Each row is a point on a landscape with many peaks, with its height.
A climber steps from a point to the highest of its 3 nearest points, and stops where none of them is higher. Distance is the straight distance between rows; heights are no part of it.
J_773 (h 724): [ 15  -7  -2   9   9  -2   8  36   0  -6   5  10  -8  17  -4   4  16  20
  -6   7  21  -5  -3  16  -6   5 -20  21 -20  12]
J_386 (h 425): [  2   0   2 -23 -21   0 -15 -25 -15   6  22 -13 -11  16  -9 -15  13   6
  16   3  -4 -14  15   4  -2   1  22  -2  29   7]
J_137 (h 512): [  7 -10 -17  25  21   5  15  17 -16 -15   4  15  10  -6   4  -3   4   6
 -15  10   3   3   0  -6 -24   2 -18 -15 -22  -5]
J_600 (h 234): [ 22  11   1   5   9  -2   6  21  20   5 -18  12  -6  17  23  -5  -8   2
 -25  -2 -17  24 -15   5  10   3  -5 -21  -5 -21]
J_786 (h 209): [ -3   1   9  19   5   3  -3   3  12  -3 -21 -10   8 -15   4  10  -4 -13
  -3 -10   1  -4  -5  -7  18  -1   1  13 -18  -3]
J_720 (h 495): [  9  -5 -18  -1  29   8   5  12  -2  -5  -5  25 -10   8  11   4 -18   6
 -20   0  -4  16   5   6  -7   3  -7 -27   1 -11]
J_352 (h 447): [ -8  11   5  15 -12  11   6  -2  10 -14   1 -21   3 -23  -7  11  11  -3
  -5  -8  23  -6 -12  -9  11 -13   4  44 -20  10]
J_254 (h 521): [ 10   4  -3  -6  19  -2  13  19  -5   5  -3  22  -3  11   5   0  -3  10
 -11  19  -3  11  13   4 -26   6  -5 -19  -5 -19]
J_274 (h 454): [  5 -32 -21   1  14   9  16  16  -6  -9  31   0   0  22   3   5  -1   3
 -27   8  12   5  16  15 -19   0 -15   0  -1   2]
J_933 (h 244): [-16 -17 -13  -5   0   2  -9 -15 -18  -5  27 -17   4  -6 -10  -5  -4 -15
   7  -9   6 -19  22   3 -17 -25 -12  10   7  14]
J_181 (h 706): [-13 -10 -18 -15  -5  -2   0 -33 -30  25  25   8  10  -7  -6 -10 -21 -14
   9   7 -18  -6  10  -4  -4  11  19 -19  22  10]
J_280 (h 274): [-14   6   9  10  -7  -3 -12 -26 -16  22 -22   3  20 -16   1  -3   2  -3
  13 -12 -15   4 -11 -11   5  -2  -3 -10  -4  13]
J_878 (h 589): [ 12 -10   6   9  11   7   3  36  10  -1   7 -15  -3  15   3   6  -3  -3
  -2  18  14 -11   5   1  -3   5   4  11 -18 -20]
J_987 (h 235): [  6  -2  27  16   3   1  -2  10   9  -5 -26  -4  -4  -3  12  11 -16 -18
  -3  -6  -8 -13 -10  -1  14  -1  10  -6 -12 -15]
J_43 (h 569): [ 19  -4 -11  16  20 -10  13  23   9  -9  -3  25   5  15  10   6   1  22
 -12   7  14   6  -5  17 -12   8 -18 -10   0   3]
J_766 (h 257): [ 12   0   9  17  10  -5   8   8  -8   4 -14  21  15  -8   4  11  18   6
  -8   3 -13  18 -11   2   3  11 -12  -2 -16  -2]
J_804 (h 497): [  4 -19 -19  -5   2  -6   4   9   0  -4  13  -4  -1  24 -11  -2  -9  12
  -3   0  15   9  15  12 -12  -5 -10   2   1  12]
J_275 (h 41): [-13   1  -6   0  11  14 -10 -18 -10 -10  -4 -11  13 -18  13   0 -21 -21
 -11  -1 -12   0   5 -15  -5 -12  -2 -15   2 -14]
J_827 (h 493): [-10  26  15 -25 -25  11  -1 -21  11   1  -8 -10 -12  -2   7  -3  -8  -9
  10  -2 -24 -18  14 -14   7  12  13 -10  21 -14]
J_101 (h 333): [  4  -2   9   8  -3 -21  -4  -2 -14  15  -5  20  12  -9  -5   3  15   6
  18  15  -9 -15 -12   1  19  -3  14   9 -10   7]
J_3 (h 444): [-11 -15 -17  -2   0  -2  -1  -6 -17   5  11   9   0   8 -12  -7  -1  15
   8  -9  13  -2   3   9 -19  -6 -15  -6  17  19]
J_394 (h 606): [ 26  -3   7   5   6  -7   8  31   3  -3   6   2   6  -6  -1   7  21   1
   6  22   7 -12  -7   3  -6   6   8  19 -20  -7]
J_2 (h 366): [-12  15 -14 -13  -9   6  -4 -37   3  11 -12  -6  19 -11   9  -8 -13   0
  -4 -17 -11   9  -9  -7   3   8 -13 -13  19   8]
J_439 (h 128): [  4  -3   1   6   5   3   0  19  -5 -12  23  -9  -5  12  -7   2  10  -4
  13  10  17 -14   2  15  -5  -4   5  23 -14  -3]
J_56 (h 417): [ -7  12  16  -9  -7   6  -7 -21   5   4 -10 -10   6 -16  -3  -9   5   2
  10  -1  -8  -4  11  -5   1   4   7   4  18   0]
J_225 (h 605): [  4 -11   3  -8  -5  -6 -10  -3 -10  -7  20  -1  -1  11 -16  -6   7  -1
  19  11 -12 -11  10   7  -5  -2   9   2  11   5]
J_282 (h 502): [  2  -6 -17  20   4   1   6   0   4   0   1  -1   2  -2  -2   2  -4  12
  -2 -23  24  21  -5  -3   0  -4 -17  12   4  23]
J_48 (h 504): [ -5   0  16   6  -3  -9  -8   1 -13 -12  18   4  -2   9 -16  -6  13  -5
  25  25  -5 -23  -2  -1  -4   7  16   3  -2  -3]
J_111 (h 525): [  4  -3  -5  11  -6  -3  -2  27  13  -3   9   2 -11  24  10   4   4   3
   0   5   9   6  -1  11  -2  -3   2   4 -11 -13]
J_476 (h 441): [-14  17 -10 -31 -17   5  -7 -28  -2   4  -6 -12   2  -4  -2 -22  -4  -1
  -6  -5 -18 -12  10  -5   4   3   7 -20  26  -4]
J_271 (h 451): [  5   3  -9 -17  -6  -5  -3  -3 -10   7  -3  15   0  22  -9   4  -1   8
   7  -5  -7  13  -4  10  -3   0  -7 -14  12   3]
J_866 (h 462): [-13   0  21 -31 -20   5   7 -11  18   7 -14 -26 -12 -23  -1 -25  24   7
  -1 -11   4 -16  -1 -13  17   4  13   8  11   5]
J_627 (h 129): [  3  -5   9   8   2   4   9  25   6 -14   5  -5   8   2 -19  12   4  -7
  -5   6  27 -10  -3  -4  10  -4   4  28 -24  -2]
J_709 (h 578): [  4 -10   4  -4  -2  11   2  16  24  -9 -15  -4 -13  26  19  16 -11   7
 -12  -4  11  27  -3  17   8   3  -2  -3   8 -14]
J_405 (h 178): [  0   6   9   8  -7  -4  -1   6  -7  -1   7   0   0 -18 -15  -2  17  -6
  18  10   1 -27  -2   2   6  -4  26  27 -14  -2]
J_328 (h 483): [ -3  19   6  -2   1   6  -1 -13   2   5 -16  -3   2  -6  12  -4 -12   0
  -8 -14  -5  17  -8 -13  15  -3  -2  -1   4  -1]
J_385 (h 733): [ -5   6   6   2  -8   4   7   7  16  -5  -4 -28  -8  -2   0   4  16   1
 -11 -12  19   4  -7  -6  10  -6  -2  29  -3  12]
J_324 (h 290): [ -5   2   8  12   6  -4  -2   2   1  11 -14   8  12 -15   3   2   6   4
  -2 -10   2  13  -4  -4  -4  -6  -2   5 -13   6]
J_156 (h 478): [ -4 -12 -19   9  23  12   6  -1  -2 -14  11  -3  -5  -2  14   9 -32 -12
 -33 -12 -12  14  11   0  -6   3   1 -15   8  -3]
J_711 (h 217): [-12  17   1  27  -1   1  -2 -27 -13   5 -25   8  12 -17   3  -7 -20  -6
  -1 -16  -3   8  -6 -18   5   0 -10 -15  -7   5]
J_819 (h 465): [  0 -11  20  -6 -18 -11 -13 -16  -4  -6  25  -8  -7 -15 -26  -2  18  -8
  24  10   1 -34   2   9  11   5  16  25   9   4]
J_679 (h 418): [-10  15  27   1 -19  -1  -3 -24   0   3 -14   2  -1 -20  -1  -4   1  -3
  14  14 -13 -12 -12 -16  21   2  20   3   3  -2]
J_483 (h 496): [  6   8   2  -5  -5  -5  -7   2 -12   7  13  18  -7   2  -7   1  -7   2
   8   7 -13  -8  -3  -6  -1   0  17 -12  -2  -9]
J_762 (h 238): [ 19  12   7  13  12  -6   6  28   3   9 -12  23  -4   5  13   9  27  18
 -12   9  -2  12 -15   8  14   7 -17   3 -18  -5]
J_126 (h 652): [  4 -20 -15  23  16   2  12  34  -3  -9  11   3 -10  12   2  -4  15   3
  -3  21  25  -8   2   8 -16   7 -21  12 -19   0]
J_410 (h 728): [ -3   5  11  -4 -10 -14  -7   8 -11   5  14  -7  -9   2 -13  12   7   6
  16  13  -7  10   5  13   6   6  18  16   5   1]
J_378 (h 529): [ -3  12  -1   9 -12   0 -10  -1   4   8 -11  -7   5   8   2   2  -6   9
  -7  -5   6  12   7  -1   9  -3  -2  -9   8  -5]
J_218 (h 340): [-12   1 -11 -11  -4   1 -10 -35 -16  -2  18 -18  -3  -1 -15 -11   7  -5
  11  -6  -4 -25  13  -4  -7 -10  12   2  21  20]
J_605 (h 524): [ 14 -12 -21  23  23   1  10   8  -8   4 -20  19  10  -3   9   4   2  14
 -15  -7  11  21 -14   0  -2   3 -30 -10 -25  11]
J_575 (h 475): [ -3  -6 -12   4  13   7  -1   4  -4  13   6  20  -2   8  10   4 -24  -2
 -23  -1 -10   3   7   1 -18   5 -12 -32   3 -12]
J_955 (h 358): [ 16  13  16  -7  -1 -12   0   6  -8  19  -6  29  -1  -6   3   2  21  12
  19  20 -13   8 -15  -1  12  -1   9  -7  -3   1]
J_323 (h 388): [ -7  -3   5   3 -12   6  -4 -15   7   4 -19 -17   7 -17  -3  -2   4   1
   2 -28  14  16  -8 -11  11 -10 -12  19 -11  10]
J_768 (h 438): [  2 -12 -13  31  20   6  10  21  -1 -21   4  -4   0  -6 -10   3  -6  -5
  -5 -18  26   3  -3   3 -10   1 -22  11 -22  15]
J_464 (h 509): [  0  26  15 -19 -16   9 -10 -16  15  12 -19  -4  -3   7  12  -1 -10  -3
  10  -3 -15   1  12  -8  12  13  16  -8   5 -15]
J_504 (h 508): [  8 -30 -15  13  29   7  11   6  23 -15  -3 -19  -9  21  12  -6 -17   9
 -24 -15  34  11   1   7  -4  -4 -27  -4   0  10]
J_318 (h 50): [-16  12   4   7 -22   3   2 -46   2   6 -12   1  19 -30   3 -16  -7 -12
  18  -6 -20 -15 -10 -16   9   3  -2   0   6   5]
J_214 (h 445): [-14  -1 -22 -22  -5   4   3 -18  -4  -7  13 -13  -4   3   8  -1 -11   3
  -9 -15  -7  13  14   9 -10  -9  -6 -10  17  -4]
J_698 (h 625): [ -6  -3  -2   5   9  -7 -10 -19 -22   5   6   7   3 -27 -10  -5  -2  -4
  25   5  -5 -12  -2   0   7  -2  10  -9   7  16]
J_977 (h 784): [ -4   5  13 -19  -5   6  -6   3  22  -9 -17 -29 -11   9   9   1   0   0
  -5  -1  -8  12   5  -7   6   2   7   3   5 -15]
J_650 (h 552): [ 22 -10 -13  15  16  -1   4   7  -6   8 -11  35   6   4  -6   4   1  16
 -14   3  10  10  -3  12 -10   1 -37 -11  -3  10]
J_724 (h 440): [  6 -20 -20  12  29   2  14  10 -12  -1  15  12   3  13  19  10 -16   1
 -32   7   1   5  10  12 -20  -2 -20 -12  -6   3]
J_645 (h 472): [ -6   8  21 -28 -18   1  -3 -24   0   1   3 -18  -8  -7  -7 -12  13   7
  16   3  -1 -12   6   1   4  10  19   8  22   5]
J_164 (h 636): [  7 -10   9   2  -9  -8   3  17   7  12  18  -8   2  14  -9  10  17   6
   4  -1   7   8   2   2   8  -1   7  20 -11   7]
J_363 (h 413): [  5   3 -26 -12   6  -2 -14  -9   1  11  -5  12  -5  15   5   3 -18  11
 -15  -1  -8  26  -3   3   1  -1  -9 -29   7  -5]
J_251 (h 349): [  1  20  14   7   3  -2   2 -10  -1  17  -8  15   4  -1   2  -1   3  -3
  10   1  -7  11  -3   1  11   7   3   0  -9   3]
J_217 (h 415): [  5  13  21  15  -6  -5  -3  10  -4  -5 -14  -2   1 -16  17  20   0  -9
   0   1   2   3  -3  -2  16  -4   7  14 -17 -11]
J_297 (h 500): [ 10  14   3  -4   1  -5  -1  13   3  12 -11  21   0  18   2   5  -4  15
  -5   2 -11  14   0   8  -1  -2  -8 -15   9  -7]
J_177 (h 147): [-14  -4  -3  -1   5   6   2   1   1 -19  14 -30  -6   4   3   3  -7 -13
  -2  -6   7  -9  24  -1 -18  -7   9   4   7   4]
J_356 (h 114): [  7  -5   0 -10   2  -3  -2  26  -1 -13  29 -16  -6  16 -15   7   7  -9
  10  14   6 -21   8  14  -8  -8  15  25   2  -8]
J_846 (h 158): [ -7   7  21  16  -5 -17  -5 -16 -11   7  -7  14   9 -16  -9  -3   0 -12
  26  13 -12 -28 -10  -6  12  -2  22  -4  -4  -7]
J_333 (h 546): [  2  18   1 -21 -16   1   1  -9  21   8 -18  -7   1   2   6   3  -3   1
  -1 -20  -9   4  -3 -16   6   3   0 -12  17  -1]
J_496 (h 295): [ -4   0  24   1 -16  11  -1 -10   9 -14   0 -26   5 -29 -10   4   8  -3
  -9   2  13 -21   5  -7  23  -1  17  29  -8   8]
J_531 (h 513): [-5  1 -5 -1 -5 -4 -6 -2 -5 13  9 -1  9  7 -9 -7  8  9 20 -7  3  0  6  4
 -8 -8  3  1  6  9]
J_937 (h 354): [ -5   9   6   1 -10   2  -5 -28 -10   7 -18   1   7  -9   7  -1 -15 -15
  16  -8 -12   5  -8 -13  13   5  -3 -12   3  -7]
J_199 (h 355): [  7   7 -15  16  27  -3   4  -5   1 -14 -17   4   1   6  20   1 -28  -9
 -20 -12 -12  21 -13 -14  -6  -2 -21 -19  -1 -12]
J_461 (h 644): [  6  -5  -4 -11   4   7   3  16  27  -7  -2 -27 -10  12  15   7   5   2
  -5  -8  13  -2  -6  -2   3   2   3  17   1  -6]
J_659 (h 323): [ 15   2  12  17  28   9  15  26  12 -11 -10   3   1  -3  19  16 -11 -11
 -18  13   4   7 -15   3   9  10  10   2 -23 -22]
J_887 (h 539): [ -8 -13 -20   0  15   4  15   6   0 -15   5  -8  -2   8   8   5 -18  -8
 -27  -6  13  16  11   8 -18  -7  -5   2   0  11]
J_242 (h 329): [ -8 -14 -10 -28  -7   8   4 -16   8 -16  -4 -29  -5 -10  -1 -12  -6   1
 -15 -27   2  -9   5   0  -8  -5  -9  -8  15  14]
J_589 (h 568): [ 12 -19  -5   6  14   3   2  24  27 -11   3 -11 -10  27   2   0   6  13
 -16  -3  17  11 -13  18   7   6 -22  13  -7   0]
J_412 (h 481): [ -6   1  -8  13  14   4   5   2  -2   0  -9   6   3   0   8   0 -14  -2
  -8 -15  -3   5  -2   4 -14  -5 -16 -14  -2  -3]
J_593 (h 433): [ -4   4   6  -4 -15 -11  -5 -23  -8  12  15  -2   6 -15 -27 -11  17   9
  27  -3  -6 -13  -9  -1   9  -4  15  18  11  25]
J_487 (h 624): [ -5   5   6   4   2   6   4   6   7  -8   2  -8 -15   5  15   8 -21 -19
   1   5  -9  -2   5  -5  -4   4  10  -6  -9 -23]
J_73 (h 534): [ -4  -1   0 -16  -8  -7  -2   8  -1   0   2 -19  -6  22   0  -3  -1   6
   0   3  -3   4  10   5  -3   1   0   4  13  -4]
J_113 (h 723): [ -4   9   1 -22 -10  16   8 -22   8   2 -15 -29   8 -27  -5 -10  15  -4
  -6 -24   7  -1   1 -17  15  -3  -2  13   5  18]
J_316 (h 667): [  8 -11  -5  29  12   1   6  10  15 -11 -11  12  -4  -8   0   1  13   9
 -32 -30  26  20  -6   0  17  -6 -28  12 -12  12]
J_637 (h 267): [ 22   4  25  18  14   1  10  27  11  -2 -31  11  -4   0  24  12   4   8
 -19  -2  -9  16 -23  -4   9   4   1  -1 -16 -25]
J_919 (h 549): [-10  -1  -7 -12   3   8  -6 -11   3  -6 -11 -21   9  13   3  -1 -23   5
 -18 -21  -1  23   5 -10   3  -4  -6 -10  19   2]
J_123 (h 660): [  0   6   2 -11 -15  -6 -11  -1  -2   3   8   2 -12  13  -6   1  -1  -5
  17  22 -18 -16  14  -2  -3   3  22 -14  16 -19]
J_277 (h 499): [  0   6   0 -25 -18  -1 -10   3   4   4   5  -7 -12  29 -18   4  13  10
   8  11   6   0  18  -2  -1   0  15   3  23   2]
J_440 (h 294): [ -5  15   7  -2  -8  -5  -6  -8  -2  -6   0  -6   1 -10   2  -6  -6 -11
  13  -7  -4 -10   9  -4   4  -8  12  -3   3  -7]
J_398 (h 430): [  1   6  -8   0  -2  -4   5  -1 -11  20   2  26  13  11  -4  -6   5  18
   9   5  -5   2  -7   8   0   2   1 -12   3   6]
J_42 (h 216): [-15   8   6  -2  -2   1  -6 -24 -13  12   6  20   6 -22  -4 -13  -7 -14
  25  14 -18 -20  -8 -17   1  10  13 -17   0   0]
J_84 (h 458): [ -9 -13 -13  -2   8  -2   1 -10 -15 -10  18   0   1   9   6   7 -19 -10
 -15  -6  -4  10  27  -8 -19  -2   3 -16  10   7]
J_139 (h 391): [  0  -6 -23  -4  10  -1  -2  -4  -4   4  -6  19  -5  16  -1  -4 -18   4
 -18  -6  14  28  -7   5  -1 -12 -16 -17  18   6]
J_683 (h 565): [  7  -5   2   2  -5   2   7   6   7  -4   2  -5  13  15 -11   4   8  15
   8 -24  18  19   0   3   2  -6  -9  14   0  12]
J_613 (h 640): [  5 -16  -9   9  -2   1   1  23  13  -2  -1  15 -10  20  -3  -2   2  27
  -1  -2  24  16  -8  12  -4  -5 -29   9  -9   6]
J_997 (h 176): [-22   7  16   7 -13   1  -6 -39  -7   3   2  -4   9 -31  -9  -6  -5 -22
  23   3  -7 -25  -1 -12  14   1  19  12   3  -5]
J_654 (h 661): [ 15 -13   5  12  21   4  12  40  14  -5   7  -2   2   1   4   9   8   5
  -1  14  12   5  -2  16  -1   9 -14  20 -22  -5]
J_389 (h 367): [  2   2  16  -8 -24 -11  -5 -29  -9  25  -5  24   2  -5 -11   3   8   0
  42  17 -15   4 -17   3  23  11  16   1   2   6]
J_231 (h 416): [ -9   1 -18 -21  -7   6  -9 -20 -15   6  14  -3  10   6 -16 -18   5   2
   4  -7   3   5   3   6 -16  -2  -4  -8  19  15]
J_995 (h 613): [ 12   0   2   9   8  -9   3  10 -14  -2   7  21   7  -5  -1   0  -1  -6
  10  26 -24 -15  -3  -3 -16  -3  -1 -14 -16  -6]
J_135 (h 702): [ -1  -4  -2  -1   7   4   5  -4  15  -9 -16  -8  -2  14  13   6 -14   2
 -16 -17  -3  11   8   1   1  -4  -2 -23  12  -8]
J_329 (h 479): [-11  -2 -11  -6   5  -7  -7  -7 -29   9  13  15   5  -1  -6  -3 -14 -12
  12   5 -11  -8   7 -13 -10 -16   9 -13  12   1]
J_455 (h 150): [ -8   6  -2  17   1  -9   3  10  -8  -8  12   2  -1 -10 -22   4   8  -7
  11   0  15 -14 -12  -3  -5  -9   6  19 -21  -1]
J_332 (h 498): [ 21  16   9  16  13   1  11  26  -7 -18   1  14  10  -7   1   6  24  -5
   5  31  -9 -15 -19   3 -18   7  -4   4 -26 -22]
J_630 (h 439): [ -2  13  23  -2  -8   8 -13  -4  15  10 -13   2  -3  -4   4  10   9   6
   3   0  -3  17  -1  -7  25   2  14  21 -14  -7]
J_845 (h 510): [ -2   3  13  -9 -12  -7  -9 -17   0  -6  18  -9  -6  -5 -14  -4  12  -6
  28  16 -12 -22   1   1   4  -4  28   5  17  -9]
J_347 (h 361): [  1 -11 -13  25  11   8   2  18   5 -17   1   0   0  -1   2   6 -11 -14
  -9  -9  14  -7   1   2  -3   6 -11   5 -14  -8]
J_601 (h 619): [-23   0  -4 -35 -14  11   3 -18   0  -3   8 -31  -1 -14  -6 -28  -1 -11
  -5  -6   3 -35  12 -18   0  -1   7 -14  29   0]
J_649 (h 473): [-10   4  10 -11 -11   0  -1  -3   2 -10   3 -21  -1  -9 -13  -7   6  -3
  14  -7   4 -12   1   4   4  -4  11  21  -1   9]
J_44 (h 426): [ 12   4  18   8   0 -10   3   1  -6   8  -5  17   8 -15   6  -2  16   2
  21  28 -25 -13 -11  -1   4   6  14   0 -21  -5]
J_85 (h 461): [ 12  11 -10 -15  -5  -2  -2  23   2  11   8  27  -7  30   2  12  10  23
   6   7  -4  16   0  12   2   7  10  -8   7  -8]
J_808 (h 511): [ 14  -9  -1  11  13   3   8  30   5 -10   6   9   0  22  22   7  -8  -5
   0  22   5  -1  10  10 -17   2  12 -10 -12 -25]
J_829 (h 677): [ 13 -11  -4  22  -6   9  16  22  15   2   2   2  -6   5   2   6  11  12
 -21 -14  25  20 -11   8  16  -5 -10  34 -25  16]
J_283 (h 622): [  7   4  15 -13 -23  -6  -6 -18   2  15   4   3   2  -6  -4   3  23   9
  12   7  -2  14   1 -10  16   2   8  22   7  12]
J_917 (h 337): [ -6   0 -23 -16  11  -4  -1   2 -22  12  11  26   0  11  -6   2 -12   0
 -13  20 -21   7  10   6 -12   5   9 -30   6  -1]
J_570 (h 302): [  0 -23 -14  26  27   6  -2  13   0 -20  -5   1   2 -11  17   8 -18 -10
 -29  -8  17   7  -1   8 -11   8 -13  -9 -13 -13]
J_715 (h 535): [ 10   2  17   2 -11   6  15   3  10   7 -10 -10  -3 -11  -3  14  16  -2
  -1  -4   0  11 -10 -12  10  -1   4  28 -10   7]
J_916 (h 579): [  6   7   8 -23 -15  -5   6   9  24  -2  -4 -22  -4  14   1   0  15  14
   1 -11  15   4   2   5   2   4  -4  21   8  -7]
J_873 (h 767): [  8 -10   1  20  11   2  13  30   9  11   8  13  -5   3  -1  15  19  19
 -11   2  23  -1  -6   5  -8   2 -19  16 -26  16]
J_414 (h 411): [ -7 -17 -20  -3  10  -7   6  -2 -19   5  12  19   6   5  -4   0  -3   2
  -4  -5   2  -1  10   0 -19   1   1 -11   5  14]
J_534 (h 332): [-20   8  17 -11 -18  15  -2 -21  12 -12  -3 -21   1 -30  -8  -9  -1  -4
   4   0  -1 -34   5  -8   3   1  19  16   4   5]
J_694 (h 615): [ 17  -8   6  27   7   3  14  16   5   2  -9   5  -7 -10  14  11  17   4
 -23 -17  14  30  -9   2  19   2 -21  15 -28   9]
J_364 (h 245): [-11  -4  -9 -41 -14   4   5  -7   3  11  -2 -31   1  -6   2 -24  11   9
  -3 -16   5 -10  -7  -3   1   3  -7   3  24  27]
J_707 (h 269): [ -6  -4   2 -32 -11  -9 -13 -33  -7  14  15 -13   4 -10 -12 -18   6  -7
  12   2 -13  -7   6   0  -9   4   7  -2  22  17]
J_104 (h 526): [ -4   5  -2 -19   1  -1 -11  -5  -1   1  -5 -15  -4  19   9  -5  -8  -5
   1  -8 -11   9  10  -7  -7  -4  -6  -8  17  -6]
J_536 (h 230): [-16   0 -12 -13  -7  15 -12 -32  -1   4  -2 -11   5 -18   0 -19  -8  -8
   6  -9  -8 -21   8 -16  -2 -11  -5  -8  16  -5]
J_174 (h 455): [-16  17   5 -13 -18   5   1 -25   0  17 -11 -12   4 -15 -10 -12   7  -1
   4 -14 -12   3  -3  -8  22  -1   7   0   6  15]
J_443 (h 623): [  4   8  11  -5 -11   3  -6  -7   8   8 -12  -3  -2   3  10  -1  -7  -6
  -4  -3  -9  13  -4 -10   4  -2  -3 -14  13 -15]
J_974 (h 221): [-10   2  -6   6  -5   8   5 -21  -3  -2  -1 -17   6 -26 -22  -3  -5  -6
  -3 -26  10 -14   5 -16  -4  -7  -5  19   3  22]
J_985 (h 485): [  5 -13 -21   2  27  -2   0  10  -1  -7   1  25  -5  18  11   1 -10  18
 -26  15   1  28  -2  23 -14   0 -19 -39  15  -2]
J_983 (h 196): [-10   3  18  -2 -19  -6  -5   3  10 -19   2 -28  -7 -12   8   8  -4 -17
   0   9   7 -21  20  -8  11  -6   6  18   2  -6]
J_79 (h 243): [  4   5   6  21   8  -1   5   0   4   3 -31  17  -4 -15  20  11   1  -6
 -16 -16  -3  20 -10  -9  18   2 -11   7 -10  -7]
J_986 (h 464): [  5   1  -4   9  -1  -3   2   8  21  -7 -12 -12  -5   1  -2   6  -6   3
 -11 -30  11   8  -8   3   2 -11 -14   9  -4  -8]
J_467 (h 603): [  8 -24 -23  10  15   4  15  30  -2  -8  13  16  -3   1  -8  -1  10  14
  -9   9  20   2  -3  16 -19   5 -28  -1 -11   8]
J_739 (h 566): [  2  -5   1  -5  -6  -5  -1  16  -3   6  10   3  -2   7 -12  -8   6   6
  11  14   9  -8  -5  -4  -7   1   1   2  -9  11]
J_800 (h 446): [ -8  13  15  -9 -13  -9 -11 -26   7  16   5   1  -1  -6  -8  -8  -3 -11
  30   6 -10  -8   7   3  10   7  20  -2  12   0]
J_865 (h 364): [-17  -6 -13  13  -2  -6 -13 -25 -18   3  28  -6  -2 -13 -17 -10  -8  -2
  14  -6   7 -19  -3  -1  -8  -3  12  -2  15  12]
J_527 (h 564): [  8 -29 -19  -4   4  -1   4  30  15   0  16   9 -12  31  -6   0 -13  16
 -15   0  18  16   2  21  -6   3 -17   3   7  -4]
J_968 (h 617): [ -2  10  12 -28  -6   2  -8  -3  17 -18   0 -27   0   2   1  -9  -1 -12
  -1   1  -7 -17   9  -4  -4  -2  15  -2  20 -13]
J_814 (h 553): [ -8   5   9 -21 -16  -5 -13 -12   3   5   9  -1  -5   1   1 -10   4  -3
  15  10 -17  -8  17   2  -3  -4  26  -2  14  -5]
J_345 (h 397): [  2   9   3  -1  -8  -9   3   5   8  12   0   3  -8   9   4   9  -5   6
  15  15 -15   2  -3   9  13  -6   3 -11 -13 -11]
J_606 (h 400): [  2   4  -7  17  15  -6   9   8  -9  -9 -12  19   2  -5   6   6 -17 -13
 -12  -4 -11   0  -3  -4  -2   3 -11 -22  -5 -11]
J_65 (h 424): [ -9  -1   1 -20 -11 -10 -15 -30  -9   3  25   0 -20   1  -7  -8   6 -16
  13  22 -17 -12  29  -5  -6  10  35  -9  28  -3]
J_116 (h 305): [ -4   4   9   6 -10   2  -3 -17  -6  -4  -3  -9  -4 -24 -23  -3   3  -9
  16  -7   5 -13  -5  -6   8  -6  11  13  -5  10]
J_125 (h 494): [ -4  -7   6 -10  -2  -7 -14  21  -3 -11   8   1  -1  13  -8  12  -1  -3
   8  16  -5  -8  13   4  -7   1  14  -7  -6  -5]
J_238 (h 432): [ -9  -1  -6   6  -1  -7 -12 -12 -18   1   8  12  12  -7 -12  -4   6  -9
  19   1  11 -10   0   7  -5  -4  -1   1   5   7]
J_718 (h 590): [  6 -11 -10   4   6   3  -5  12   3 -14   6   2  -1  11  14   3 -11   8
 -14 -11   2   9   6   5  -8 -10  -9 -11  -1  -6]
J_890 (h 452): [ -4  -6 -28 -16   0  -5   2  -9  -9   5  11   3   7  25 -11   0  -8   8
   0   3   0  16   0  13  -8  -6  -7 -11   9   9]
J_745 (h 548): [ 22  -2  -1   6  15  -5   7  27  10   9 -15  18   0  14  16   4   5   5
  -4  19  -2   8  -8  12 -10   0 -10  -5  -5 -15]
J_341 (h 387): [-10  13 -11  -9   3  -2  -7 -10 -18  13   2  10   9   6   0   0  -8  -7
   6   7 -16  11  -8  -2   0   5  -2 -23   0  -3]
J_631 (h 480): [  9 -19 -14  12  16   2  -2   8  13 -12  -6  20 -18  14  26   9 -11   6
 -27 -14   3  27  -7   6 -10   5 -16 -19  11   0]
J_669 (h 536): [ -7   0   9 -31 -11   3   3 -10  12   4  -1 -25   5   3  -6  -4  28   6
  -3  -5   3  -8  -4  -1   2   0  17  21  10   8]
J_423 (h 139): [-10  -3   2  10   4  -1 -10  -3  -9 -15   4 -12  -3  -5  -4   1  -7 -13
   0  -9   0  -7   6  -9  -7  -2  -4  -1   0   4]
J_19 (h 694): [  3  19  22  18  13  -4   6  16  -6  -3 -15  14   6  -9  13  14  -4  -5
   6  28 -12  -7  -4  -3   3   3   8   6 -24 -12]
J_25 (h 453): [ -9  11 -15 -27 -18  -4 -11 -17 -10  16   9   6   2   8  -8 -10   1   0
  14   5 -20  -5   3   3  -3  11   6 -18  28  -2]
J_508 (h 527): [ -3  19  20 -21 -28  -2   0 -29  12  11  -3 -13  -3 -21   7 -10  10   7
  14   0 -14  -7  -1  -7  15  10  16   5  12   8]
J_138 (h 550): [ 16  -2  21   8  14  -2   3  35  -8   1   0  15  -3  -8   1   3  16   1
   5  24  -8  -7 -10   8  -3   1   1   3 -28  -7]
J_951 (h 319): [  3   5   3  25  21   2   7  13  -1 -13 -20  21   7 -11   7  11  10 -14
  -7  10   0  -8 -16  -7  -3  -1 -19  -7 -32 -12]
J_301 (h 554): [ 16  -3   1  18   7  -3  11  29  -6  -9  12  12   7 -13  -4   2  14   2
 -10  28   7 -14  -9  10  -9  -5  -9  -5 -27  -8]
J_897 (h 123): [ -8  15 -15   8  -8  -1 -15 -25 -14   4 -13   3   9 -20 -14   0 -16 -12
   6 -23  -5   0   0 -20  -1  -1  -8  -4  -1  15]
J_499 (h 394): [  8  -6   8  25  12   6   6  21   5   0 -12  -5  -7  15  26  11 -12  -9
 -10  -7   2   4  -5  -1  -4  -2  -2   0  -9 -18]

Where does a climber stop that starts at each point below?
J_762: J_873
J_605: J_873
J_890: J_873
J_254: J_873

Call two points neighbours if one is among the 3 nearest of the other. Go from one point of each pair to the other, from neighbour to neighbour, staying as high as possible. Name the lowest point that can't be avoided.
J_123, J_181: J_329
J_977, J_123: J_814
J_19, J_873: J_138
J_385, J_977: J_461
